Each row is a point on a tangle of strands that fork and nearly touch. The rows are in no order.
In the rows, 128 means zero.
Points whose rows are less than 154 apart are linked; no others are. Some points are linked to none.
z_950: [141 116 131 108 164 132 128 138 145 104 115 115 132 140 119 121 148 107
 100 114 125 124 144 115 103 142 103 121 138 120 139 133 155 136 171 128
 145 160 122 128 147 128 119 140 146 106 106 140 132 144 142 120 139 138
 103 133 140 157 116 102 137 114 144 137 191 139  85 143 131 166 110 116]
z_204: [173 178 183 110  79 163 147 169 160 119 166 115 143 143 151 105 116 152
  96 134 123 135 187 161 113 103  70 117 130 120  99 180  88 100 189 126
  85  80 180  87 108 145 188 130 154  90  78 150 178 160 189 128 139 137
 144 157 164 119 158 128 110 132 140 150 155 137  75 181  74 147 125 178]
z_210: [111 110 144 161 124  87 137 133 136 144 156 114 149 154 170 149 114  89
 143 107 141  92 124 131 139 110 178 108 167 124 117  87 137 164 129  92
 142 108 144 143 110 135 105 104 107 122 145  78  82 123 130 119  90 174
 126 112  66 156 175 136 114 159 139 142 108  97 185 131 111 109 168  77]
z_556: [151 181 193 121  75 145 156 170 164 133 175 132 140 166 178 110  99 127
 101 130 131 109 183 155 134  86  87  96 144 119 115 169  93 119 179 118
  85  69 196  98 117 151 180 112 150 131  99  99 159 165 182 124 125 166
 170 159 134 115 174 140  97 159 139 154 137 117  88 194  58 135 141 173]
z_955: [ 69  81 128 177 111 111 157 114 111 128 137 137 160 149  78 155 125 120
 176 165 112  91 116 186 138 134 228 206 172 160 101  36 127 122 104 115
 203 135 121 156 139 145 106  92  71 160 146 103  93 124 150  95 113  96
 142 131  87 157 137 114 124 103 145 116 110  63 193  80 163 127 164  56]
z_435: [ 99  93 123 134 194 114 167 111 155  87  88 130 133 149  85 147 168 139
 111 146 120  97 137 144 115 119 161 125 136 146 146 141 148 146 126 116
 173 195 123 167 178 112 102 143 140 166 124 120  91 161 129 128 133 148
  94 113 129 141  69  92 148 112 105 123 178 117  97 110 155 161  87 107]
z_496: [ 81 145 162 151 104 157 168 126 161 106 152 171 152 191 178 147 130 109
  89 131 108  70 168 154 115  99 127 139 134 148 145 119 100 100 166 115
 121 129 180 123 183 143 138 105 161 178 110  65 136 183 197 112 116 149
 150 147 130 120 118 113 112 165 145 133 176  66  96 164  86 151 129 149]
z_751: [153  98 133 122 162 117 132 153 146 121 142 107 119 132 165 126 130  97
 103 100 149 122 146  94  89 120  96  73 153  93 143 127 162 168 178 104
 130 124 137 149 140 139  91 143 143  87 117 120 112 127 136 121 119 184
  84 129 104 167 145 138 131 143 142 160 177 150 113 143 108 144 145 120]
z_960: [192 117 137 100 178 119 139 136 164 116 134  73 113 128  83 123 149 155
 103 138 171 152 167  89  82 113  81  69 149  96 131 186 150 175 165  96
 123 141 140 154 115 123 124 182 154  76  96 187 134 129 124 158 154 169
  92 125 150 165 115 140 127 128 110 143 184 187  62 127 140 153 100 116]
z_225: [172 101  91 116 162 124  97 157 127 142 121 119 106 109 158 126 130  95
 133  70 138 134 112  58  99 154  86  90 136  95 145 112 169 158 153 126
 127 118  97 135 129 142  72 135 121  65 139 152 129 116 107 126 125 144
  74 131  94 132 158 167 136 141 145 140 127 160 143 128 125 123 165 120]
z_819: [173 171 162 104 104 144 124 120 152 118 130  95 129 105 125 117 131 170
 113 150 143 174 161 139 133 106  82 124 106 128 109 197  87 107 139 138
  79 103 140 108  92 125 179 165 174 101 108 177 169 132 142 158 141 127
 140 125 190 100 123 126 114 130 108 127 114 167  82 156 121 128  86 178]
z_512: [110 135 105 131 159 173 130 125 129  98  77 175 137 131  84 112 139 145
 116 132  95 114 135 152  96 166 137 184 112 161 118 106 124  78 148 155
 165 180 109 105 150 122 124 109 114 143 109 155 145 161 155  92 150  72
 127 134 147 143  73  79 157  69 147 114 164 100  98 109 152 165  90 133]
z_426: [ 73 119 145 163 145 113 168 103 138 105 101 139 134 121  39 137 155 178
 128 198 116  88 142 188 141 100 191 160 122 158 118 133 114 125  77 127
 162 170 131 162 151  98 127 157 108 199 120 133 105 151 138 126 145 111
 139 109 125 128  67  82 139  86  94 106 128  93 126  73 161 132  88 123]
z_192: [174 133 157 116 113 158 151 180 170 131 177 108 130 148 163 104 102 121
  91 108 146 122 171 130  92 114  69  82 160  95  99 145 128 130 207 101
 115  92 184 113 114 145 149 126 136  89  87 125 156 149 177 116 133 173
 126 158 124 155 189 143 111 135 160 165 175 132  92 161  90 150 152 152]
z_460: [208  98 108 107 183 108 110 151 141 137 133  83  93 107 110 132 153 134
 140 119 170 149 143  49  85 130  84  61 143  79 126 152 184 192 138  95
 142 113 107 176 100 131  92 168 123  63 129 179 135  92  85 163 133 155
  66 118 115 141 142 173 127 125 107 143 138 186 128 101 155 125 132 109]
z_835: [142 100 138 131 119 157 176 170 154 117 184 120 176 182 135 119 114 106
 102 110 114  76 169 150  99 137 121 170 184 101 105  98 134 125 200 104
 169 121 155 138 119 131 117 120 109  95  82 138 144 157 183  85 133 150
 142 150 108 181 193  96 116  92 183 177 198  98 146 151 144 157 134 123]
z_100: [152 122 170 154 122 138 181 154 167 130 175  84 171 164  60 123 136 154
  91 184 126  70 194 188 125  98 145 149 166 106  79 148 121 136 142 107
 178 112 159 165  92 102 168 175 102 143  97 182 146 139 153 117 144 129
 150 129 110 154 158 108 116  66 120 183 172 116 131 122 168 133  83 133]
z_320: [184 122 143 130 147 107 139 155 151 134 151  74 132 129  84 105 130 150
 106 158 150 130 160 130 114 119 123  91 144  96  83 152 137 152 145 100
 138 113 143 144  81 112 144 159 115 109 112 161 152 108 125 149 140 154
 113 128 121 155 152 124 119  94 113 147 141 155 112 121 155 120 114 120]
z_505: [117 117 126 108 186 116 132 101 144  87  77 131 117 131  77 142 180 152
 117 136 125 129 140 109 117 121 127 119 116 144 154 169 153 153 125 124
 154 197 119 159 167 112 115 153 153 147 124 146 109 152 120 145 142 125
  91 110 155 136  51  95 154 112  98 112 170 147  76 117 144 167  70 114]
z_651: [181  86  61 100 154 147  81 160 109 146 125 136 113 101 186 111 129  88
 132  51 118 138 109  40  78 181  60 116 126  82 157  95 159 152 165 150
 116 117  89 118 124 150  62 124 115  37 156 167 146 123 112 129 120  96
  88 144 104 114 168 189 127 153 166 101 126 158 134 146 114 130 171 142]
z_362: [155 188 169 111  81 146 120 107 127 117 113  95 142 107 116 111 130 182
 130 173 134 169 147 174 156 104 115 148  93 138  98 196  89  84  99 150
  69 101 137 114  89 111 196 167 154 135 115 165 177 129 126 165 144 109
 151 107 193  85 105 120 116 114  98 128  90 167  90 137 129 110  69 182]
z_542: [166 140 172 149 122 107 161 154 157 135 167  69 149 132  88 102 123 151
 110 178 149 115 177 168 137  90 140 103 144 100  75 159 113 149 134 108
 130  98 166 150  72 117 167 161 127 134 105 149 147 127 133 155 141 153
 141 122 115 134 167 122  94 109  90 149 129 154 115 130 138 120  95 131]
z_700: [128 168 142 139  96 153 131 173 122 139 155 143 162 148 150 107 102 115
 118 127 106  96 141 156 128 149 140 176 148 140  90 101 105  83 157 138
 142 107 134  85  99 135 160  89  96 131 104 114 172 131 163 101 139  96
 167 144 120 138 168  99 114  94 163 137 138  93 143 142 128 143 147 131]
z_406: [120 130 120 128 131 100 109 103  98  93 115 107 105  79  35  88 144 176
 162 189 114 154 106 150 147 149 170 178  94 139 104 138 129  99  61 133
 117 143  81 132 127 107 154 162 100 151 137 169 129 109  77 140 172  84
 130  98 163 139  81 101 156  59 108  91 111 168 122  74 164 123  81 129]
z_930: [101 177 136 117  90 152 117 110 114 130 119 180 112 150 202 138 105 101
  98  99 131 136 117 131 158 112 124 129 103 157 161 135 108  94 138 146
  93 122 156  81 152 140 129  74 168 161 129  60 139 145 157 123 112 119
 155 127 139  99 118 130 117 166 142 130 115  98 114 170  89 128 142 144]
z_807: [108 142 104 134  85 127  90 113  94 174 125 156 112 103 191 135 101 104
 155  84 129 153  65 114 175 150 137 122 105 151 150 102 122 119  85 155
 100  95 114  95 117 130 129  89 112 143 166  97 119  86  96 120 105 121
 159 127 106  90 155 161 134 167 139 113  56 114 183 130 108  83 185 125]
z_12: [186 115  91 104 148 139  90 149 125 132 118 108 104  91 118 103 140 138
 137 106 136 171 111  44  97 163  69 105 115 100 123 135 145 141 148 135
 122 131  81 132  99 127 113 158 126  59 135 194 139 103  84 144 149  92
  94 132 148 112 141 164 135 125 135  93 116 175 116 124 157 107 135 137]
z_480: [ 90 163 120 101 107 172 110  81 117 113  95 186 108 144 189 137 119 110
  84  94 131 159 127 105 127 126 104 130  88 155 184 145 109  94 153 151
  86 154 137  87 187 140 122  88 191 139 128  83 134 170 162 121 109 105
 137 144 169  94  94 130 131 172 136 124 137 105  77 188  81 133 119 171]
z_481: [ 80 127  97 134  88 101  91  81  56 154 127 139  97  79 127 141 110 123
 195 153 128 173  46 156 193 143 190 167  88 146 148  82 135 107  31 164
 101 109  93 113 147 104 138 103  91 179 177  87  96  67  68 122 131  89
 161 118 115 111 108 151 134 139 118  98  49 117 201  68 133  82 163 106]
z_457: [ 97 184 155 129  57 145 119  99 110 146 142 182 126 158 207 139 100 115
 105 118 141 141 110 152 183  91 126 116  87 160 151 151  86  93 109 150
  80 104 172  77 130 141 156  74 167 176 138  51 143 116 155 134  99 128
 183 135 122  93 135 141  99 179 137 134  83  93 129 170  78 117 157 152]
z_918: [ 65 123 126 157 140 131 156  98 119 102  99 173 134 115  53 126 132 166
 142 189 108 113 123 195 137 125 198 191 118 180 123  89 103  96  75 143
 156 158 113 138 160 118 119 124  92 204 130 124 114 144 138 114 155  85
 140 112 119 138  68  83 148  79 115  90 119  84 144  66 159 130 113 113]
z_396: [143 128 177 150  90 112 170 170 167 135 203 109 143 175 175 126  86 107
 109 125 159  81 181 143 131  80 118  78 172  89  94 118 113 156 168  79
 121  66 181 124  94 148 147 115 125 108 120  84 126 146 159 131 105 194
 148 140  80 145 217 160  85 165 150 163 124 110 153 148  87 123 168 131]
z_590: [132 120 108 128 138 108  92 122  96 108 115 112 103  80  49  91 128 154
 159 160 106 151  96 110 138 167 145 158 101 136 109 117 136 115  89 138
 131 148  71 124 122 118 142 150 104 117 134 176 127 102  82 132 162  83
 120 119 158 131 105 114 156  73 125 100 115 165 132  92 158 122 111 127]
z_182: [172  80  62 127 154 104  94 146 106 152 135 121  76  75 117 112 134 126
 193 114 147 168  84  61 125 164 113 109 113  92 118 120 168 187  63 122
 127  95  86 166 109 126 111 156  95  96 174 164 118  78  39 159 118 103
  90 125 125 106 145 189 139 138 117 107  71 186 187  95 145  80 157 125]
z_344: [133 126  92 108 147 136  88 121 101 108  90 126 112  80  80 107 125 150
 146 127 107 153 100  86 119 179 105 159  99 133 122 121 138 103 122 155
 125 167  64 119 123 128 132 141 119 102 139 184 124 111  90 125 161  74
 125 136 178 110 104 121 155  89 131  76 113 157 112 120 150 123 112 143]
z_487: [134  71 127 142 171 125 181 146 154 113 142 100 173 171  97 131 142 122
 112 119 121  79 145 146  99 139 149 150 182 105 122 116 165 153 160 103
 199 165 126 177 136 114 100 152 120 119 109 141 115 142 142 104 117 159
 111 133 101 186 145 102 134  94 143 163 199 116 141 123 174 162 112  91]
z_349: [210 104 121 115 173 118 115 162 143 138 148  65 106 114  67 107 137 160
 130 150 161 148 148  81  96 129 101  75 153  80  87 153 165 161 151  93
 140 109 123 159  84 117 124 170 110  72 108 185 153  95  98 149 150 144
  93 127 133 161 150 151 120  92 117 144 144 174 111 101 173 115 119 109]
z_829: [100  98 123 142 166 101 148 121 124 110 101 120 139 133  94 142 140 126
 134 139 125  98 117 150 140 124 175 135 144 139 134 107 149 160 115 119
 173 168 108 156 149 122 112 129 111 151 134 105  93 137 118 129 126 140
 104 118 101 149  99  99 144 109 109 119 142 105 140 106 149 144 124  80]
z_782: [161 111 133 125 130 129 136 166 155 130 167 114 118 143 184 115 103  98
 106  92 146 123 152 103  97 125  87  74 154  91 121 127 153 150 199  99
 120  98 146 125 124 152 112 120 126  76 112 108 135 131 156 120 122 181
 111 135  94 157 179 148 120 153 165 159 153 137 126 144 102 130 173 131]
z_907: [ 94 149 112 145 135 170 135 120 116 108  81 177 144 117  81 110 121 153
 133 152  94 112 129 176 119 164 157 198 119 175 109  92 100  57 109 157
 151 157 108  96 143 129 132  92  99 157 114 135 149 151 151  97 144  69
 149 128 141 126  86  80 150  73 142 103 134  87 126  97 150 148 111 135]
z_892: [170 146 129  94 135 134  95 110 139 115 110 115 105  88 124 123 138 154
 122 117 140 190 125  70 105 133  56 107 106 116 139 183 109 122 150 141
  90 148 106 121 109 127 138 166 173  76 116 192 137 124 107 152 139 108
 116 129 181 101 106 145 130 145 116  94 121 171  81 154 141 120 103 154]
z_895: [127 174 146 127  59 130 111 109 114 159 143 151 120 122 178 121 108 122
 127 117 140 158 103 144 178 100 118 114  92 146 134 148  96  97 102 150
  79 102 142  84 104 122 158 101 146 155 145  86 150 102 118 136 115 135
 177 125 133  84 152 141 111 153 134 130  69 129 135 152 108 101 142 143]
z_532: [ 80 144 101 135  91 110  90  90  79 186 112 155 121 107 195 162 109  99
 158  95 129 151  56 129 189 135 158 106  97 157 165 113 122 125  62 167
 103  98 129  99 137 129 126  72 120 177 187  73  94  75  94 123  91 130
 151 120  85  93 135 164 119 198 119 113  37 108 193 113  94  87 199 108]
z_5: [160 136 103  91 134 142  88 128 117 121 103 119 107  88 120 110 141 143
 124 105 115 175 112  53 101 165  63 133 108 116 128 151 124 108 160 154
 107 155  77 116 111 130 123 150 141  72 127 202 131 127 102 130 150  77
 117 135 178 104 120 145 149 114 139  77 122 166  93 150 140 116 113 152]
z_603: [ 82 114  86 123 158 127 107  91  95 149  76 172 124 133 170 162 120  86
 149  94 104 118  77 124 148 146 163 144 129 148 191  71 154 133 111 139
 135 150 111 131 169 147  75  70 119 135 150  66  78 146 122 114  92 145
  90 119 106 129  93 128 130 156 118 120 106 101 146 133 100 139 159  94]
z_116: [138  95  80 134 143  88  96 123 104 165 127 127  86  79 121 134 135 133
 193 115 152 169  76  91 149 130 136  81 106 110 137 133 150 192  54 117
 121  93 112 151 121 118 118 150 107 135 179 132 100  67  42 164 107 144
 108 121 100 106 136 171 131 150  99 125  63 174 200  89 138  78 156 114]
z_244: [157 162 155  94  98 132 109  93 140 126 119 130 109 108 148 142 129 166
 114 137 154 217 131 111 133  98  55  87  98 121 153 213  80 128 129 147
  49 132 154 106 124 130 166 170 209 113 132 152 137 130 126 175 112 139
 143 142 187  84 108 146 124 188 112 128  99 157  97 163 114 117 107 176]
z_836: [106 117 138 149 142  99 143 116 117  94 119 107 119 101  26  98 154 185
 144 210 126 117 132 170 148 126 192 167 112 139  98 143 126 129  69 120
 155 145 114 154 126 104 151 165  96 177 122 151 122 121  97 138 158  96
 135 107 142 140  87  87 144  69  97 109 132 127 133  72 167 138  80 119]
z_646: [118 169 128 135  86 170 106 161  98 145 131 150 143 126 155  97  85 122
 119 111 103 115 114 138 133 173 133 189 123 156 100  84  97  41 147 152
 128 108 108  59 104 138 155  71  96 120 109 108 177 128 152  91 137  69
 172 145 140 117 163 113 130  94 160 116 112 102 137 145 125 126 152 139]
z_841: [107 115 146 155 120 118 170 145 145 119 151 126 169 175 126 148 127 108
 124 131 115  74 144 165 135 125 164 161 170 131 105  91 111 125 145 109
 178 134 138 137 125 127 132 100 111 142 115 100 123 145 156 108 116 136
 145 132  89 147 158 107 121 122 145 148 153  82 160 128 145 142 143 105]
z_315: [ 85  80 108 141 152 119 123 110 103 151 106 154 157 153 187 167 125  73
 152  95 101  94  95 124 130 138 188 139 159 133 173  54 154 142 124 118
 154 140 131 144 153 160  71  71 115 123 150  56  66 140 132 110  84 166
  90 121  79 150 126 124 125 170 129 135 118  90 164 140  88 133 170  73]
z_729: [ 71 154 140 136 140 129 161  96 142 109  91 172 127 141 107 140 139 147
 119 155 113 107 127 171 150 107 169 146 108 180 138 137 105 115  95 143
 132 158 136 123 160 118 127 112 143 202 127  98 121 160 141 127 126 109
 143 114 123 112  72  95 135 123 116 100 125  94 111 116 132 129  97 130]
z_20: [157 130 100 135 113 135  93 160 112 168 132 136 114 104 185 109 101  92
 131  72 121 135 107  85 126 166 102 129 118 131 135  90 131 124 149 140
 108  96  91  87 109 136 108 101 106  86 142 133 139 110 113 111 122 112
 120 133 107 101 177 164 130 143 153 125  94 133 165 145 122  96 186 130]
z_172: [134 106 156 155 121  88 160 153 157 137 183  91 153 173 143 138 106 105
 113 122 153  83 159 143 125  88 153  86 172  99 106 117 134 170 148  74
 147 102 154 150 103 136 119 132 124 115 127  93 102 133 145 134 110 188
 121 125  70 164 197 144 100 157 135 162 134 115 164 133 126 124 147 101]
z_864: [112 123 113 109 176 134 114 113 125 104  86 141 116 133 140 137 152 102
 104 102 122 136 121  98 105 133 115 125 122 132 171 124 157 135 149 138
 133 177 110 134 178 135  98 117 162 116 123 114 112 150 129 129 128 136
  94 122 148 131  80 112 138 133 125 122 176 138  81 146 120 157 111 126]
z_885: [ 98 125 112 133 149 114 126 111 117 129  89 145 127 142 136 143 129 109
 131 118 114 112 102 140 145 141 167 142 132 156 145 101 139 133 121 138
 147 154 111 126 149 136 109  90 121 153 135  83 103 144 126 117 117 133
 113 115 110 124 100 114 139 131 124 112 129  98 140 121 128 140 140 101]
z_461: [ 84 114  66 129 118 107  83  87  51 154 114 159  87  74 122 146 117 122
 195 131 120 171  42 121 180 164 164 159  85 153 176  89 144 131  43 174
 113 134  80 128 148 116 106 112 100 155 185 114  90  70  64 134 130  87
 127 127 130  98  97 151 147 142 104  87  60 127 197  82 134  87 157 115]
z_63: [124 206 177 117  45 126 120  85 102 138 108 100 144 121 149 119 110 178
 163 180 134 188 114 196 190  85 119 144  73 129  90 191  71  68  51 164
  51  90 148 115  89 105 205 138 138 174 147 133 178 114 115 179 137 108
 188 118 168  70 119 159 121 137 104 138  49 141 114 124 116  90  70 172]
z_830: [151 104 147 120 126 157 165 168 162 116 181 106 157 176 150 109 111 110
  88 104 125  98 166 137  85 131  95 115 178  96 112 117 137 142 204 102
 147 116 161 141 130 137 121 131 130  95  95 125 143 153 179 101 132 174
 132 152 116 176 181 106 118 122 174 172 206 121 118 160 115 163 140 133]
z_764: [142 138 166 159  83 113 138 160 159 158 212 129 126 157 204 131  81 100
 127 117 165 101 157 128 159  76 135  67 167 102  91 119 112 155 156  90
  95  45 189 115  84 154 145 105 118 113 129  64 125 123 147 133  94 195
 165 128  77 127 222 178  80 184 147 158  90 111 165 147  88 108 183 130]
z_319: [ 66 138 101 137  88  98  95  75  59 174 121 146 111  87 160 167 115 117
 189 131 132 165  48 152 196 130 174 125  90 149 155 106 126 119  30 167
 105 105 121 106 146 116 138  83 107 194 195  66  88  60  71 124 112 118
 163 121  97 101 121 163 126 174 111 104  28 111 207  80 113  84 194 105]
z_618: [166 152 139  76 156 129 107 103 147 106  99 100 113 109  93 136 161 170
 118 128 133 174 148  78  97 118  73 111 119 117 140 204 121 139 147 126
 102 174 104 129 116 124 145 183 184  79 104 205 131 145 119 158 154 104
 107 128 197 123  70 123 135 140 110 105 149 177  61 147 143 144  79 150]
z_591: [116 145 153 143 111 135 156 152 143 120 148 141 156 167 130 131 127 128
 100 139 112  78 164 164 129 119 142 155 149 135 111 120 101 106 148 124
 152 125 153 116 117 126 153 115 120 153 105 107 152 149 172 109 130 121
 156 127 111 133 150  96 113 110 136 144 149  91 127 138 129 145 122 129]
z_209: [142  94 130 138 161 141 177 149 157 113 129 104 160 160  68 124 148 139
 104 140 121  80 154 157 103 147 139 157 164 118 105 130 147 137 156 111
 190 168 133 170 121 102 133 157 106 133 101 170 134 146 147  99 137 133
 120 136 115 176 128  81 144  64 132 155 195 101 126 117 182 158  89 110]
z_264: [ 80 132 149 139 136 164 169 116 155 103 125 178 144 176 156 141 150 113
  86 123 108  86 165 152  98 114 131 148 122 156 157 118 106  89 172 125
 134 160 162 126 196 136 112 119 168 179 101  92 141 184 196 111 126 140
 126 137 143 132  87  99 126 144 132 134 193  81  76 152 106 156 111 155]
z_749: [118 107  64 121 155  90  92 103  88 147  95 144  89  68  94 155 145 127
 189 121 133 162  66  81 152 154 112 106  88 125 165 133 164 179  56 152
 123 152  82 166 138 121  92 155 123 131 186 164  76  82  45 166 138 104
 102 126 145 109  92 154 145 142  98  91  75 170 166  95 141 105 132 134]
z_253: [110  99  64 123 152  85  88 114  82 167 103 147  98  83 122 166 143 116
 182  99 138 156  60  86 152 151 124  76 100 129 170 126 159 201  49 144
 129 129 109 159 140 126  80 148 126 143 197 136  75  85  54 160 106 139
  90 122 101 114 104 160 142 165  96 114  60 157 193 101 117 104 157 118]
z_410: [ 57 102 134 171 134 125 173 100 125 115 107 159 159 142  58 153 132 144
 152 175 104  89 125 195 133 117 216 199 149 176 121  63 108 112  94 121
 192 162 115 163 158 117 102 117  91 188 135 111  95 142 157 106 129  98
 137 123 101 146  94  95 135  90 123 113 125  64 163  63 175 135 135  87]
z_488: [158 176 161 112  89 145 130 143 147 125 147 114 129 124 137 106 118 149
 104 137 130 147 163 143 124 120  95 125 107 135 110 166  95  99 151 137
  97  98 145  89  93 128 168 131 150 111 101 152 168 135 165 128 138 125
 147 131 154 112 143 114 119 119 129 137 128 148  90 157 113 133 117 166]
z_103: [118 132 116 114 121 103 101  94 105 114 103 117 101  79  82 124 135 161
 168 152 130 189  78 110 160 129 122 118  89 126 139 164 134 140  60 139
 102 142 109 143 123 106 148 162 130 147 159 157 110  89  62 165 139 125
 140 118 175  88  87 139 143 124 105 100  73 167 132 107 149 100  97 134]
z_642: [165 101  81 121 121 143  79 155 112 156 138 147 104 111 222 114 104  82
 123  46 127 140 107  64 101 170  74 110 122  96 156  97 137 139 166 146
 103  93 109  94 125 158  79 100 123  64 147 127 133 130 126 112 108 123
 102 133  89 111 182 178 129 175 159 129 113 136 139 159  90 110 189 146]
z_117: [124 193 154 101  52 146 115 103 108 130 110 110 132 106 137  96 112 173
 151 168 110 173 118 175 168 122 117 172  79 138  88 169  76  38  71 158
  65  99 128 105  89 109 193 137 126 147 130 148 182 116 113 148 144  83
 181 109 192  84 124 138 138 106 115 122  61 143 108 136 117 104  70 170]
z_614: [191  89  78 114 170 101  97 146 129 147 118 105  81  95 116 125 143 131
 164 111 161 155 119  47 102 142  95  74 130  92 128 148 176 194  98 111
 135 105  97 171 106 132 101 165 117  83 157 176 120  89  61 169 123 134
  82 124 111 121 137 182 134 134  98 129  94 192 159 104 152 104 148 119]
z_93: [107 123 110  97 185 120 109  93 132 100  72 142 108 120 112 154 163 122
 118 116 129 146 123  83 115 122 101 107 112 131 181 160 164 154 125 133
 133 190 107 148 180 134 104 142 181 124 135 128  99 145 108 148 123 123
  90 117 171 125  54 121 145 145 107 113 159 160  75 139 125 152  79 129]
z_736: [ 96  93 121 157 127  87 123 125 110 162 136 129 156 143 196 172 119  71
 166  90 121  96 104 117 144 136 190 119 168 126 151  58 146 162 116 103
 144 112 136 139 118 153  83  82 100 117 149  68  72 123 130 104  81 174
 114 110  57 157 161 140 120 178 135 136  97  97 196 135  87 107 181  61]
z_162: [113 114  85 127 152  80  96  89  78 115 109 126  81  74  60 137 146 150
 184 160 130 170  71  96 162 140 143 125  87 130 154 135 160 165  47 144
 125 153  79 165 143 104 121 165 116 142 167 152  83  81  47 163 155 111
 114 119 158 112  71 130 151 108  92  96  88 171 160  76 164 110 109 124]
z_87: [117 118 111 124 169 179 142 133 142  96  97 153 152 150 103 121 155 137
  99 120  94 109 154 143  86 153 118 170 132 141 134 122 137  88 176 141
 163 175 130 119 160 119 112 120 132 127  93 153 152 172 171  87 147  99
 121 132 157 152  82  77 145  87 146 135 202 106  81 120 146 180  86 141]
z_445: [131 104 160 147 146 116 189 141 171 116 155  84 163 169  48 139 153 155
  95 167 125  61 175 168 121  99 149 135 162 117 107 157 137 146 138  97
 195 147 151 181 119  98 139 181 115 153 107 167 123 147 153 120 135 146
 124 126 111 156 131 101 127  83 110 176 181 111 127 115 174 151  83 115]
z_527: [110 108 108 149 110  92  97 127  83 176 138 125 117  91 141 132 101  99
 197 118 121 131  68 134 168 160 197 160 137 152 118  48 138 134  86 126
 136  89  99 117 117 143 114  98  64 135 157  93 105  79  98 102 110 112
 138 127  87 141 154 148 133 137 143 112  74 111 212  96 121  79 198  84]
z_206: [ 99 121 131 140 148 176 167 133 165 104 124 166 155 178 130 138 157 127
  82 126  97  78 175 163  89 130 123 166 141 139 139 117 112  77 181 127
 155 159 159 127 173 124 114 128 146 150  91 122 147 173 193  91 137 116
 131 133 146 148  95  81 131 105 150 152 206  88  88 137 138 163  95 155]
z_683: [130 187 173 124  53 130 127 117 114 154 145 116 133 118 158 120 113 144
 143 159 136 164 110 172 190  91 143 122  93 132 100 158  82  92  74 151
  75  79 159 103  90 112 186 121 127 172 143 100 163 105 120 164 127 133
 195 121 137  80 148 147 104 130 106 130  60 132 132 127 114  95 107 149]
z_637: [ 88 102 147 166 108 123 170 136 129 132 148 132 185 171  94 153 121 106
 153 144 108  68 133 173 136 127 196 189 183 145  96  63 114 118 127 106
 198 130 136 140 118 135 127  90  82 145 126 101 115 132 158  94 106 110
 160 140  91 153 169 114 120 113 152 143 129  65 183 106 162 138 153  76]
z_57: [165  94 145 106 164 124 159 156 159 105 150  85 125 143 125 123 136 131
  94 116 156 124 170 105  68 113  86  62 164  84 134 159 163 173 177 101
 133 139 150 164 149 127 110 164 157  89 108 143 126 136 143 135 141 191
  87 135 126 178 135 129 128 142 134 157 209 161  79 148 118 163 113 125]
z_397: [109 152 179 135  80 153 166 151 165 111 172 150 143 187 177 135 120 110
  88 127 114  85 184 158 132  92 101 129 140 134 128 153  95 113 172 111
 105 103 194 106 153 151 165 111 162 157 108  79 153 172 198 112 120 149
 163 151 131 118 143 117 106 163 142 149 165  82  93 188  67 151 135 162]
z_199: [166 142 146  99 170 106 122 110 152 109 113  85 111 112  78 137 155 167
 118 150 159 170 152  94 112  97  94  87 126 118 137 200 135 169 129 107
 106 152 127 142 106 113 137 195 173 107 117 187 121 134 112 177 151 140
 105 116 167 134  86 124 131 134  96 125 145 194  71 132 143 142  82 132]
z_489: [127  89 121 131 169 119 143 144 129 123 123 119 158 156 135 131 136  98
 115 107 110  98 131 129  96 147 138 139 160 112 141 102 161 145 165 125
 168 156 124 151 143 130  93 119 120 113 113 115 114 136 137 107 125 157
  97 134 105 173 140  98 140 118 140 149 189 119 127 137 142 163 130  97]
z_889: [136 125 114 138 118 118  97 142 116 166 137 129 116 107 162 115 111 103
 149  99 136 133  86 108 147 148 135 120 127 135 124  95 133 134 120 127
 122  95 103 105 104 127 123 111  98 122 142 113 128  99  95 118 113 134
 131 122 100 110 159 147 139 138 132 121  89 132 175 127 123  92 171 117]
z_86: [187 113 108 109 145 141 100 159 138 135 133 107 101 110 133 107 127 123
 113 103 147 161 139  64  88 139  65  95 129 100 120 136 148 144 177 121
 118 118 104 116 106 130 109 146 136  51 117 178 150 112 118 131 145 128
  94 132 130 125 161 166 130 128 149 125 143 168 111 126 139 122 144 132]
z_291: [112 126 110  97 173 167 108 107 123  87  88 152 122 138 143 135 161 104
  84 102 116 137 137  96  75 140 106 134 117 129 172 123 142 101 169 143
 125 182 114 110 199 144  99 120 183 113 110 122 135 172 158 108 131 113
 108 134 182 128  71 107 143 140 136 117 198 131  52 157 115 167  94 155]
z_674: [ 91 137 125 105 139 173 126  97 136 104  95 169 116 148 177 140 146  99
  83 101 133 131 139 106  87 125 110 123 111 145 179 143 133 117 169 135
 105 159 135 101 216 153 111 115 202 139 122  90 139 174 170 117 114 128
 110 140 176 117  73 115 134 167 131 120 192 114  62 179  82 150 111 161]
z_462: [153 155 182 159 105 134 167 152 157 119 169  84 171 148  79 112 144 162
  89 192 124  89 204 202 136  88 138 137 145 113  86 169 101 125 132 118
 143  93 173 153  77 111 185 173 110 153  90 183 163 135 155 137 145 132
 154 131 135 124 152 107 103  83  96 159 153 133 107 129 142 128  77 155]
z_573: [103 170 122 127 102 167 114 131 104 132 102 171 129 115 131 102 104 140
 130 128 106 121 112 150 135 164 152 184 108 172 111  89 102  49 115 158
 127 139 103  73 125 129 148  70 108 143 117 109 159 139 140  99 133  72
 161 132 145 108 125 108 138  97 142 101 107  97 127 130 136 125 136 140]
z_418: [123 150 162 157  75 116 132 130 140 162 190 143 126 145 211 144  90  88
 131 109 156 121 130 139 178  80 143  81 143 127 112 115 103 149 125 116
  89  68 181 104  90 146 137  99 119 147 141  64 120 109 136 133  90 180
 173 117  76 116 192 162  86 184 139 146  72 115 178 148  90 104 178 126]

A fork is a point with three links, a tip a point with one. Leave the first point through the second and follow the links. Name the first fork or tip that comes.
z_209 / z_445: z_103
z_315 / z_603: z_864
z_591 / z_841: z_5
z_829 / z_885: z_418
z_892 / z_618: z_835
z_5 / z_12: z_461

Follow the links from the first point to the second, and from the first to the third. Name the last point that the two ways share.
z_782 / z_461 / z_406: z_5
z_488 / z_462 / z_603: z_864
z_829 / z_116 / z_512: z_864
z_618 / z_532 / z_206: z_5
